A landscape with many valleys, sampled at points; each row gives a point and its height.
From any point a ball rolls to the lowest of the 4 points nearest to it. It stops when none of these is lower. Distance is the straight distance between rows; heights are no part of it.
Z_437: [-23 -32   3  45 -50  -7  13  11   1   7 -20  22  29  13  -9  -2  -8 -27
  17 -23  33 -15  20  11 -31  22  10 -21   2  11   2 -13]  h=173
Z_970: [-15 -47  -3  20 -17   5  23  17  -6 -22 -36   3  25  -7 -15   5  -1 -28
   9  -6  24 -32  18  21 -26  10   7 -26   2  18  12  -3]  h=255
Z_282: [ 22   5 -13 -44 -17  27  31 -48  21  -2  27  -2 -40  -8   1   9  11  15
 -34  23 -37  10 -21  -9  -9  -5 -31  15  -8 -15  -5 -16]  h=210
Z_654: [ 11  -4  15 -18  12   5  32  -6  23 -27 -19 -18  16  11  -6  18 -27  16
  -8   0 -41  13 -21   9 -10 -31  -4  12   3  16  27 -24]  h=580
Z_311: [-10  -2   8   6  27  -2 -17  22  -4 -13  -4 -18  -8 -12  -9   5   5   0
  -4   1   4 -15  -4   6  13  -6   8 -12   6   6  -5   6]  h=123
Z_148: [-19   8  18  15  -5   0 -27  31 -37  16  24   4   6   6   3 -33  -3  -7
  22   2  34   4  18   3  25  22   4  -8 -16 -14   0  24]  h=167
Z_570: [-20 -21   8  11   3  -2 -13  35 -13  -8 -18  -2   7 -13  -7  -9   6  -8
  11   3  22 -15  14   9  11   7   3 -21   5   7   4  12]  h=257
Z_291: [-24 -15   3  26 -26  -5  13  29  -4  -3 -24   8  32   2 -12  -1   0 -26
  16 -10  36 -13  13  11 -21  14  12 -15  11  13  -1  -4]  h=226
Z_975: [ -5   3   4  -7  25 -12  -3  16  16 -13 -13  -8   2   2  -2  17   2  -6
   6  -2  -8  -4  -3  12   4 -14   3   1  12   8  -1   0]  h=575
Z_38: [ -1  33  -6   3  15 -17 -27  10   0   8   8   5   1  10   1   3   7  -3
   6  -2  11  -3  -1  -8   1  -7  16  15  12  -2  -9   7]  h=249
Z_811: [ -5  27   2  -2 -16 -27 -40  17 -37  30  35  16 -13  14  11 -25   0   0
  24  -2  39  15  37 -17   8  20  17  -4 -15   3   4   4]  h=178
Z_803: [-25 -20   7  30 -45 -21 -17  20 -19  21   7   9  27   9   4 -24  -5 -14
  21 -15  36  12  33   4 -14  21   0 -10   5   7   6 -10]  h=170
Z_568: [ 10  25  -1   4  29   1 -29   1  -8  13   1  -7 -25 -10  -1  -3  17   6
   1   3   5 -12   1  -5  26   7   9 -15   6  -8 -19  17]  h=204
Z_969: [ 33  11 -34 -30 -20  29  28 -44  17  -2  22  -2 -42  -4  -1   8  22  13
 -41  16 -28  20 -21 -18  -9   1 -29   6  -4 -15 -14 -15]  h=246
Z_130: [  7  12  -3  -9  20  -8  -3 -10  12 -20   0 -14 -14  -8   5  19  -3   7
 -15   6 -26   0 -14   0   2 -15   0   9  -3   7   1  -5]  h=529
Z_537: [-22  -6  17  20 -25 -15 -30  28 -39  34  30  12  15   9  11 -38  -4  -6
  30 -11  32  28  29  -5  19  28   0  -3 -22 -12   7  14]  h=146
Z_320: [ 29  35 -31   8  22 -13 -21 -12  -5  19  19  18 -19   8  13   7  20  10
  -4  -1  13  -4 -11 -11  -2  -2  12  12  -2   2 -30  11]  h=254
Z_219: [  9 -14  27 -37  -5  22  43 -15  31 -24 -18  -6  18   5  -6  13 -36  24
  -5   6 -51  17 -22   2  -5 -30 -15  12   7  14  37 -30]  h=576
Z_510: [-26 -36  11  41 -52  -4  -9  28 -20  17   4  13  31   2   5 -27   0 -19
  21 -17  26   5  31  13  -1  27   2 -10   3   2   9  -6]  h=145
Z_891: [ 16 -29  15 -21   7  -1  22  -4   3 -42 -25 -22  21  10  -7   9 -15  27
 -11   6 -40 -14 -21  16 -11 -18 -19   0  15  27  31 -19]  h=372
Z_676: [ 17  26   2  -3  32   1 -26 -12  -8   9   4 -16 -35 -15   1   8  18  10
   0   3   4  -8  -6  -4  28   7   8 -17  11  -6 -15  18]  h=211
Z_406: [-10  12  12   8 -22 -25 -39  19 -44  33  37   6 -13  11  16 -39  -4   2
  30  -1  35  22  46 -14  15  27   7  -8 -21  -2   4  -1]  h=171
Z_434: [-25 -30   1  18 -12  -5   4  28 -10 -13 -29  -1  23  -9 -15   0   1 -19
  15  -7  24 -15  21  11   0   9   4 -26   6  10   6   4]  h=160
Z_154: [-31 -23  17  27 -36  -2 -17  32 -27  23  20   9  22   4   9 -39  -6 -11
  28 -12  34  18  36   9  11  31  -2 -11  -6 -11   8  14]  h=128
Z_538: [  9  -3  27 -35  -4  15  35 -35  41 -25  -5  -7   7   2   5   7 -28  18
  -7  10 -52  15 -24   3   1 -31  -9  12   4   1  30 -24]  h=616
Z_687: [ 36  15 -43 -28 -15  31  29 -38   8  17  24  11 -34   9   9  -8  15   4
 -42  11 -18  28 -32 -24 -16 -12 -26  16  -6 -20 -22  -9]  h=302
Z_264: [ -6 -11  -4   3   6   2  42   5  16 -28 -32  -6  32   9 -15  20 -22   5
  19 -27 -14   6 -20  13 -44 -25   9  -1   2  16  21 -15]  h=637
Z_996: [ 32  17 -33 -35 -14  31  37 -39  11  14  25  24 -24  -2  21 -12   8  12
 -45   5 -19  28 -34 -16 -15 -25 -24  27 -16 -25 -12 -14]  h=360
Z_278: [-10 -22   5  -2  14  -2   6  18   4 -32 -33 -17  18  -8  -8  18   0  -8
  -2  -8  -6 -17  -7  12 -11 -17  -5  -9  14  17   9  -6]  h=306
Z_820: [ -6  23  -3   5  18 -31 -15   8   0   9   7  15   8  11   3  14   3 -13
   7  -9   8   1  -1  -9  -6  -8  14  22   4   4  -5   5]  h=412
Z_985: [-15 -42   5  54 -65  -3  15   4  -4  22 -17  27  34   2   9 -19 -12 -18
  22 -22  26  -8  37   5 -21  30   4 -22  -5  12   7  -8]  h=159
Z_68: [ 12  19 -13 -20  15  -1   9 -23  22   4  11   7 -12   4  13  16   8  -1
 -22   3 -27  13 -22  -5  -5 -22  -2  18  -3  -9  -7  -5]  h=451
Z_602: [ -5   2   0 -11  20 -15  12  -1  19 -22 -11 -16  11   1   0  21 -11  -1
   1  -3 -27   7 -16   2 -11 -28   2   8  13   7   3 -11]  h=821
Z_724: [ -6  14  14  -4  34  -1 -25  22 -14   3  -5 -13  -5 -13  -9  -9   6  -1
   7   3  25 -13  12   0  32   6   9 -16   1  -2  -9  22]  h=313
Z_601: [  1  -1   7 -13  18   8  27 -12  21 -23  -9  -8  12   7   0  22 -26   7
   1  -7 -31  13 -28   7 -14 -32  -2  13   4  11  16 -14]  h=747
Z_189: [-21  -8   1  12   2 -12  18  22   6 -13 -26  -7  19  10 -18  13  -9 -14
  13 -21   9  -5   1   5 -39 -15   4  -2  14  14   5  -9]  h=633
Z_257: [ 25  34 -19  -3  28   3 -12 -26   1  17   7   1 -32 -10   6   6  24   0
 -14  10  -5  -3 -16  -7  10   1  -1   6   8  -6 -26   4]  h=242
Z_461: [-24  -3  15  13 -33 -29 -23  31 -30  36  30  12   8  10  11 -30  -2  -2
  32  -2  31  17  36  -7   2  29   2  -3  -5   3   6  -3]  h=161
Z_956: [-15 -24  -1   8   4 -10   5  27   1 -25 -30  -9  18  -4 -17   8   0 -16
   9 -10  15 -17   7   3 -11   1   8 -20  10  16   5   3]  h=227
Z_524: [ 35  24 -48  -9  -5  10  23 -38   2  19  28  18 -15  14  25   0  25  14
 -36   0 -16  20 -28 -19 -13 -16 -10  23 -11  -6 -19  -1]  h=383
Z_324: [-15   5  14  12  -3   5 -24  29 -43  24  29  -2   1  13   2 -39  -6   6
  27   4  32  16  25   0  27  29  -2 -12 -27 -26  -1  26]  h=176
Z_117: [-13 -55   0  50 -35  13  16  18 -17   3 -26  12  26 -16  -5 -18  -6 -24
  16  -6  32 -12  45  11  -2  20   5 -21  -6  -3   4   7]  h=143
Z_222: [ 15   7  -3 -34   6   4   9 -37  25 -17  16 -17 -26 -11   3  19   3  18
 -31  16 -46   5 -22  -9   6 -13 -15   6  -7  -7   1 -14]  h=288
Z_609: [  7  27 -17  -1  25 -28 -12  -1   6  14  16  10  -8  14   9  11  -4   1
  -6  -8  -1   2 -11  -9  -9 -19  14  26  -1   5 -11   1]  h=341
Z_28: [-26  12  12   7 -14 -33 -38  28 -32  22  25  15   8   8   1 -20   2  -7
  23 -13  37   7  23  -9  -4  13   6  -3   2   5   5  -2]  h=166
Z_73: [ 20  16 -27 -23   0  22  18 -43  25  -3  21  10 -30  -5  14   8  12   9
 -33  13 -24  19 -29 -18 -14 -18  -5  21 -10 -17 -13  -6]  h=121
Z_114: [ 13  38  -7   2  26  -3 -32  -4 -16  23   4   4 -28  -4   0 -11  11   3
  11   8  16  -4  -6   1  29  11  10  -5  -4  -9 -20  19]  h=132
Z_141: [ 21  13 -10 -21   1   5   8 -35  29  -9  13  -8 -26 -10  10  19   7   9
 -38  22 -41  11 -22 -10   5 -10  -7  14   0  -9  -5 -10]  h=248
Z_542: [ 34  29 -32 -17  14  21  16 -39  11  15  20  10 -30   3   5  10  22   9
 -27   7 -26  15 -23 -13  -7  -8  -6  16  -6 -11 -28  -1]  h=235
Z_294: [-20 -10  18  12   5   8 -31  30 -23  16   1 -12   4 -11   3 -31   3   5
  18  13  32   1  26   6  25  18   4 -18 -12 -18   1  30]  h=190
Z_586: [  2  -7   4 -17  16 -15  -1   0  12 -33 -18 -32   1  -2   1  15   2  15
 -19   2 -25 -13 -13   6   1 -16  -7  -2  18  23  10 -17]  h=381
Z_781: [ 12   1  28 -37   2  25  45 -30  34 -20  -7   7   7   2  11   9 -47  20
   1   5 -42  29 -29   7  -4 -45 -10  24   0  -3  37 -28]  h=684
Z_550: [-22 -44  -4  26 -18  12   6  27 -13 -14 -23   4  24 -13  -2 -12   3 -15
  15   4  37 -20  32   6   3  23   0 -23  -1  11  15  10]  h=131
Z_231: [-16  -6   4   9  13  -4 -16  29  -4 -16 -12  -5  13   2  -6   5   5 -19
  12   0  12  -7   5  -1   1  -5   5  -8   5   1   1  10]  h=43
Z_992: [ 16  29 -12  -7  24   9   2 -30  22  -1   9  -8 -21  -9   5  14   5   7
 -22  13 -29   0 -18  -6   3 -13  -5   6   0  -7 -21  -4]  h=354
Z_288: [ 12  45 -20  -1  20  -6 -32  -5 -12  19  16  13 -19   1   2  -6  11   2
   6   4  19 -11   2 -11  13   6  17   6  -1  -8 -22  17]  h=65
Z_205: [-27 -45   8  44 -40   6  -7  27 -19  19  -5  15  35  -1   3 -31   1 -14
  25 -19  26  11  30   8   0  29  -3  -9 -13  -4   8   6]  h=133
Z_731: [ -4  -2   6   0  26 -12 -18  14   6 -17 -13 -20  -8  -8   1  11   5   6
  -7   2 -11 -16  -5   5  15 -10   1 -13  13  11  -9   0]  h=403
Z_150: [ 12  -3  27 -46 -16  15  23 -43  31 -10  22 -17 -15  -2  -2  10  -7  25
 -29  18 -54  -1 -36  -6   7 -10 -30  22   0  -3  22 -22]  h=516
Z_645: [  0  17  -6 -13  22 -14  12 -18  20  -1   3  11   9   7  15  19 -21  -3
  -3 -10 -15  11 -21  -2 -17 -37   5  33   3   1  -2  -6]  h=732
Z_208: [  9 -23  10 -14  13 -12   3  12   9 -34 -20 -22  16   5  -5  15   1  14
 -14   3 -26 -20 -16  17  -4 -16  -8 -11  11  27  17 -15]  h=357
Z_618: [-22   6   5  10  13 -16  -5  26  -3 -10 -12  -3  17   7 -14  11  -2 -16
  12  -9  17  -3   2   8 -10  -4   5  -7  13   6   0   0]  h=503
Z_941: [  8  -3  20 -39 -10  18  30 -39  31 -22   9  -2 -12   1   0   9 -19  18
 -19  17 -60   9 -21  -2  -1 -27 -14  20  -3  -8  27 -25]  h=590
Z_419: [-10  22  13   4  -5 -17 -36  19 -39  28  27   9  -3  12   9 -28  -5   0
  29  -4  34  16  28  -8  17  30  10  -7 -21  -9   2  16]  h=177
Z_672: [ -2 -10  -2  -6  15  -5  27   8  19 -31 -28  -7  19   9 -10  13 -14  -2
   7 -18 -18   2 -12  18 -31 -26   3  -3   8  15  13  -3]  h=545
Z_585: [ -7 -70  -6  34 -43  19  12  -3 -15  -3 -26  10  28 -28   1 -10  -3  -5
  14  12  27 -22  50   8  13  29   2 -16 -11   6  20  22]  h=148
Z_990: [ 10  10  -2 -13  19  -1   5 -13  23 -12   3  -6  -3  -3   9  16  -5   0
 -13   4 -35   3 -16   2  -6 -21  -3  19   1   0  -1  -5]  h=604
Z_102: [ 10   2  11 -30   9  -8  14 -17  22 -29  -9 -21   1   6   3  17 -14  19
 -17  10 -48   1 -19   7   2 -21 -11  15   6  12  19 -21]  h=536
Z_349: [-11  11  -1   2  21 -22  -7  17   8  -3  -7   2   3   3  -6  13  -8  -7
  12 -10   5  -9  -1   4 -12 -22   8  11   4   1 -10   2]  h=685
Z_465: [ 11 -10  10 -24   4  11  46 -18  27 -26 -23  -9  17   7  -4  18 -37  21
   7  -9 -33  19 -27   7 -13 -41  -6  17   6  12  33 -20]  h=674
Z_374: [  9  28 -16  -1  22  -9  -8 -13  10   9  10   8 -12  -3   9  15   6   2
  -8   2 -16  -1 -15  -7  -3 -15  10  16  -1  -2 -23  11]  h=311
Z_51: [-11  24   0  11  -2 -19 -41  17 -25  19  23  16  -7  10   2 -18   1  -7
  19  -5  36   3  16 -13  10  16   8   8  -5   2  -5   5]  h=155
Z_938: [ 18   5  -3 -41 -22  26  19 -49  18  -1  26 -13 -38  -9  -3  12  20  19
 -37  19 -48   3 -27  -9   0   3 -28   7  -5 -16  -9 -14]  h=168
Z_709: [ 13  29   4  -1  26  18 -27   4 -29  34  14  -9 -32  -4   0 -33   8  11
  22   7  33  -8  13  -2  39  31   5 -18 -11 -27 -12  25]  h=265
Z_863: [ 30  27 -19   2  31   4 -13 -31  -4  20   0  -8 -41 -10   3   9  24   3
  -7   8   1  -3  -6  -7  24  17   4  -7  14  -7 -23  14]  h=253
Z_49: [ -3  10  12   1  25   7 -31  21 -23  11   5 -17 -19  -8   0 -20   1   6
  10   3  28 -12   8   5  32  16  13 -20  -3 -22 -10  17]  h=229
Z_484: [  1  13   6  -7  31  -9 -22   4  -1  -3  -8 -18  -7 -13   1  10  17   7
  -9   2  -2 -14  -9   4  18   0   6 -11   9   1 -10   8]  h=413
Z_843: [-13  20  11  18   1 -21 -26  31 -17  11  11  18   6   6   0 -14   1  -9
  13  -4  23  -4  12  -8  -2  11  12  -1   1   5 -10   6]  h=184
Z_696: [ 13  -7  38 -44 -28  14  11 -34  24 -20  12 -15   3   2   2   4 -18  26
 -26  13 -55  -6 -32  -7  10   1 -28  21   1   5  28 -25]  h=502
Z_504: [ 33  14 -22 -15   8  14   3 -41   9  15  19 -13 -45 -15  -2  21  29  10
 -27  15 -28   0 -19 -16  12  12 -15 -15  11  -8 -25   7]  h=151
Z_773: [ 15  40  -9   7  18 -10 -28   3 -26  27   6  13 -19   3   4 -21  10  -4
  19   6  33  -7  13 -11  21  23  10   0  -8  -9 -15  16]  h=122
Z_341: [-30 -22   8  35 -27  -6  -7  27 -11  12  -8  12  27   4  -8  -7  -7 -20
  18 -13  29   0  17   9 -14  19   1  -8  11   4  -1   2]  h=228
Z_621: [ -3  29   0   6  15 -13 -30  13 -22  16  11   8  -4   7   1 -12  11  -3
  15   2  28  -7   8  -6  19  14  14   5  -1  -6 -13  11]  h=149
Z_468: [-31 -12  18  20   0   5 -19  35 -26  14   6   3  17  -4   3 -30   3  -3
  21   3  34  10  28   4  25  19   5 -13 -12 -12  -2  21]  h=156
Z_153: [-31 -30   7  16  -1  11  -9  34 -22  -5 -16 -10  11 -14  -3 -20   7  -9
   1   8  30 -12  24  10  19  11   1 -24  -3  -4   0  23]  h=174
Z_862: [ 15  16  -5  -9  27  -1 -13 -15   8   5   3 -13 -33  -9   4  12  21   9
 -14  11 -15  -9 -17  -1  16   3  -1  -9  10   1 -21  11]  h=283
Z_346: [-25  14   9  11  -3 -30 -20  30  -9   5   1   7  14  11  -2  -3   2 -16
  15 -13  32  -5  12  -7 -10   2   7   9  12   6  -4   2]  h=287
Z_9: [-21 -10  10  16   0 -13  -9  35 -11  -2 -12   5  18   2  -6  -5   3 -20
  18  -8  25  -5  12   3  -8   4  -3 -10   4   0  -7   1]  h=387
Z_827: [-16   6   2  11  -1 -22   9  19   7  -7 -11   0  25  14 -10  12  -9 -15
  23 -27  16  -3  -1   0 -35  -4  12   7   9  15  -1  -8]  h=799
Z_215: [ 20   8 -22 -34  -6  35  32 -50  24   3  21  20 -28  -5   8   0  11   8
 -30  16 -30  22 -30  -8  -6 -22 -19  26 -18 -18   4 -16]  h=278
Z_931: [  1   4   0  -9  20 -18   4  10  22 -15  -8  -3   4   5  -3  18  -7  -5
  -1  -8 -16   1 -10   5 -15 -22   7  14   8  11   5   0]  h=731
Z_703: [ 16 -11  32 -33 -14   3  19 -22  21 -30  -4 -20  12  18  -4  15 -15  22
 -28   9 -54 -10 -29   6   0 -10 -22   9  12  20  32 -26]  h=493
Z_904: [ 28   9  -8 -28  -3  14   9 -50   8   3  23 -19 -51  -7  -4  23  20  22
 -31  17 -45   6 -23 -17   8   7 -22   1   2  -9 -16  -5]  h=92
Z_795: [ 20  22  -1  -5  33   6 -25  -4 -13  17  -1 -12 -35 -10  -3  -5  15   6
   7   3  15 -11   0  -1  32  20  12 -16   3 -14 -13  21]  h=172
Z_196: [  0  37  -6   7   9 -27 -36  11 -19  27  24  12 -18  11   3 -12  10   7
  12  -4  30  -2  11 -14   7   7  23  10  -1   5 -16  14]  h=162
Z_357: [-11 -24  -5  10  -1  -2  27  20   1 -28 -31 -10  23   2 -16  15  -7 -12
   9 -21  16 -19  -1  16 -29  -5   5 -16   3  25   3 -11]  h=303
Z_545: [  9  35  -9   3  29  -2 -22  -5   3  15   8   1 -21 -10   3   7  11   3
  -1   8   2 -10 -10 -10  10  -3   8  -2   9  -6 -19  10]  h=120
Z_303: [ -8   7  11   1  22   5 -24  30 -16   2  -6 -13   0 -14 -10  -2   5  -5
   9   5  22 -14  10   3  20   8   8 -18   7  -6 -14  16]  h=348
Z_905: [ -7 -45  -3   4   4  -2  -2  20 -13 -27 -35 -11  32  -9 -12   3   5  -3
  -1   1  18 -32   7  15  -2   7  -6 -25   2  19  20  -4]  h=136
Z_116: [ 13   5  -6 -39  -2  21  25 -42  31 -11  15  13 -12  -5  12   9  -9  10
 -22  11 -47  23 -28  -7  -3 -25 -10  23 -11 -15  10 -16]  h=441
Z_546: [-15  15   3  10  23 -16 -17  26 -13   1  -2   5   0   1  -8   0  -2 -14
   2  -2  18  -9   3   1   6  -3  10   3  -1   1  -8   8]  h=346
Z_275: [-18  -5  19  19  -9   0 -21  34 -37  14  22  -6   6   2  -3 -29   1   0
  23   2  35  14  22  10  28  29   1  -9 -22 -16  -1  31]  h=175
Z_185: [ 21  41 -26   1   9 -21 -32  -8 -12  27  21  20 -21  15  12  -5  18  10
   6  -7  28  -3   3 -22   0   7  21  11  -7   5 -15   0]  h=301
Z_522: [-28 -45   5  17 -17  15  -5  34 -24  -3 -17   1  28 -19  -2 -16   2  -7
   9  10  36 -12  36  14  12  24   0 -22  -2  -8  12  25]  h=109
Z_861: [  0  21  18  10   6   3 -37  26 -29  22  18  -4 -12   5  -3 -28   1   1
  22   4  35  -3  23  -5  22  28  15 -10 -15 -19 -11  26]  h=158
Z_2: [-25   4  13  23 -23 -20 -24  33 -21  21  20  15  19   7   2 -23  -3 -11
  21  -4  38   7  27  -3   7  19   5  -2  -5  -4   0   3]  h=165
Z_448: [-19 -28   8   0  17  -1  -8  30 -17 -15 -21 -16   9 -13 -13   1   7  -9
   2   8  11 -16  13  12  11   2   1 -17  15  11   3   7]  h=327
Z_251: [ -8 -51  -1  46 -47  16  15   3  -2   1 -37  22  30  -4 -13  -9 -12 -28
  15 -10  24 -20  32   3 -15  27   9 -28  -7  11   7   4]  h=150
Z_653: [ -1  32   5   9  14 -11 -37  10 -29  23  20  10 -19   4  -4 -19   0   1
  15   0  36   1  17 -11  14  20  13  -3  -6  -9  -8  14]  h=137
Z_335: [ 32   9 -35 -31 -18  40  38 -37   5  13  19   6 -47   0  -4  -2  18  10
 -43  16 -20  19 -23 -24 -10  -3 -41   5  -4 -26 -24 -11]  h=281
Z_340: [-25 -40  10  38 -31  14  -3  26 -11   5 -22   7  33 -15  -3 -15   0 -20
  20  -5  26  -2  30  16  -5  25   3 -12   4   3  11  11]  h=147
Z_557: [ 18   7   1 -24   7   0  -6 -37  17  -8  16 -25 -34 -14   1  19  18  19
 -33  15 -44  -9 -21   1  16   2 -11   0   8   3 -10  -8]  h=247
Z_93: [ 15  15 -15 -22   8   6  25 -34  27 -10  14  12  -8   0  23   9 -14   7
 -17   2 -36  20 -24  -5 -11 -36  -2  37 -14 -13   4  -9]  h=530
Z_616: [ -6 -39   1  51 -49   5  18  12  -3   6 -29  23  37  -4  -7  -2  -6 -27
  15 -14  29 -17  23   5 -26  24  10 -23  -6   7   0  -5]  h=157
Z_821: [ 15 -13  33 -47 -14  19  23 -31  27 -25  -3  -6  10  10  -4  -2 -30  32
 -19   7 -52   4 -32   3   6 -18 -16  19   1  10  40 -31]  h=509
Z_173: [-29   0   4  21 -10 -29 -13  32 -11   8   1  13  18  18  -7  -4  -2 -16
  25 -12  30  -1  13  -5 -13   2   6   3   3   1  -5  -4]  h=362
Z_830: [  2  19  -5  -7  31 -11  -8  -4  14  -5   4  -4  -6   0   1  16   1  -7
  -8   0 -18   7 -11   3  -1 -22   8  19   2  -4 -17   2]  h=479
Z_355: [-32 -23  12  28 -25   6 -11  39 -28  20   3   7  23   0   1 -30   4 -13
  24  -8  30   7  29   5   9  30   0 -14 -11 -11   3  18]  h=108
Z_302: [ 10   6   9 -36   5  21  38 -33  41  -9   4  10  -3  -6  14   5 -29   8
 -10  10 -36  15 -19  -3  -5 -36 -14  29  -3 -15  21 -22]  h=578
Z_619: [-14 -44  -3  40 -41   5  12  17  -8  -2 -30  20  33 -15 -10  -6  -3 -30
  19 -10  40 -12  35  14 -14  26   5 -21   1  10   8   4]  h=152
Z_658: [ 10   5   8 -27   9   5   9 -23  34 -11   1  -9  -6  -2   1  18  -5   7
 -18  12 -38  11 -13   4  -3 -25  -4  15   2  -6   9 -12]  h=652
Z_398: [-14  10  12  13  11  14 -33  18 -32  22   9  -5  -8   7  -7 -29  -6  11
  28   5  35   2  21   9  35  27   2 -12 -22 -22  -6  34]  h=169
Z_146: [ 34  18 -28 -19   2  12  14 -38   6   5  12  -4 -40  -3   1  18  27   9
 -39  13 -34  14 -22 -14  -4   3 -19   5   6 -14 -26   0]  h=164
Z_924: [ 31  25 -32   1  18  -6  -5 -27   5  20  17  13 -23   9  14  12  19   7
 -22   3  -4   5 -21 -17  -4  -6   8  23  -1 -11 -16   0]  h=296
Z_587: [  9   5   8 -15  24  -5  -3  -3  11 -20  -9 -20  -3  -7  -4  21   5   6
 -18   3 -29  -9 -15   0   8 -13   0  -2  10  14  -1  -2]  h=453
Z_200: [ 11 -10  14 -22   2  -3  24  -8  21 -34 -18 -26  17   8  -6  25 -17  18
 -17   2 -43  -1 -21   9  -3 -26  -8   3   8  25  26 -21]  h=440
Z_536: [-20 -27  -5  33 -25  -3  23  19   4 -11 -30   4  28   9 -19   4  -7 -23
  12 -24  26 -18  18  16 -34  10  10 -22   5  15   3  -9]  h=225
Z_318: [ 13   5   1 -40 -13  15  22 -43  30  -8  16 -12 -26 -11   5  19   4  21
 -32  20 -52   7 -29 -12   8 -14 -10  20  -5  -6   1 -23]  h=291
Z_534: [ 37  26 -42  -3  13  12   4 -39   6  16  22   2 -38   4   6  10  30   5
 -24  11 -11   9 -25 -21  -5   7  -6  11   7 -10 -31   7]  h=138
Z_178: [-20 -38   4  53 -52  -1   8  20 -11  19 -11  17  40   7   5 -20  -4 -19
  18 -22  31   0  36  13 -11  35   3 -12   6   3   8  -4]  h=144
Z_525: [-31 -36   7  18 -24  20  -8  30 -29   4  -7  -1  24  -6  -1 -31   1 -12
  18   1  32   8  35  14  18  23  -2 -21  -6 -11   4  24]  h=68
Z_7: [  8   2   6 -12  19  14  36 -16  27 -17  -5  -2  14   3   1  15 -36  10
  -1  -4 -41  25 -24   6 -10 -43  -9  20  -3   3  27 -19]  h=726
Z_467: [ 27  13  -6 -27   3  17  10 -44  17  -3  20 -14 -34  -7   5  19  17  12
 -30  18 -47   4 -20  -8   5  -2 -20   8   1 -10 -12  -9]  h=163
Z_562: [-13 -57  -5  32 -34  17  16   6 -10 -10 -34   8  25 -21  -5  -4  -2 -13
   9   6  33 -25  41  13   0  24   3 -29  -3   6  15  13]  h=139
Z_364: [  2 -53   6  63 -58   8  14  -1  -6  17 -27  25  33  -7   1 -21 -19 -17
  22 -19  30 -12  49  10  -4  28   7 -25  -8   8   3   6]  h=154
Z_517: [-17 -26  -8  25 -18 -12  32  11  11 -16 -26  -4  21  17 -17   9  -9 -19
  16 -25  22  -9   2  19 -45  -3  15 -12   4  13   3  -7]  h=337
Z_336: [ 21  22 -42 -11   6  10  18 -39  17  14  21  22 -20   9  15  11   9  12
 -24   3 -19  16 -29 -18 -14 -25  -6  27 -12 -11 -13  -1]  h=292
Z_669: [  2  39  -9  -1  19 -15 -30   5 -13  13  12  13  -6   5   9  -4   4   0
   8  -8  16  -4   8 -11   0   2  16  13   0  -1  -8   9]  h=153
Z_482: [ 10  11  -8 -24  21   6  17 -26  25 -12   2  -2 -10  -8   8  13  -9   6
 -19  12 -42  10 -21   1  -5 -28  -1  24  -5  -6   2  -6]  h=567
Z_66: [  4 -31   5  -3   5  -2  25  10   6 -37 -33 -19  19   4 -12  17  -8   9
   0 -13 -18 -15  -8  16 -25 -17  -1 -13   6  28  22 -19]  h=340
Z_134: [ 11  33 -17   2  21 -17 -17  -8   0  16  16   6 -19   8   5   8  11   6
  -7  -2  -2  -6  -9 -14   6  -1  17  19  -1  -1 -24   1]  h=134
Z_946: [-10   3   4   1  16  -9  11  13  13 -18 -22  -2  20  12  -7  14 -13 -12
   8 -17  -3  -2  -9   9 -20 -18   8  10  10  11   5  -5]  h=135
Z_768: [  4 -16  10  -8  15 -13  18  13  15 -38 -25 -20  15   3 -17  21  -3  -4
  -4 -10 -22  -7 -15  18 -18 -18  -1  -5  15  22  14  -9]  h=401

For each start below, name the point where the ball stops.
Z_398: Z_288
Z_536: Z_525
Z_28: Z_288
Z_49: Z_288
Z_291: Z_525
Z_811: Z_288
Z_2: Z_525

Call two points neighbours if one is among the 4 nearest of the other. Go from one point of each pair to the other, from neighbour to neighbour, staying as low as possible. Name the highest point that can't be avoided.
Z_904 / Z_288: Z_257
Z_946 / Z_534: Z_672
Z_904 / Z_534: Z_504
Z_905 / Z_288: Z_28
Z_73 / Z_904: Z_542
Z_525 / Z_905: Z_434
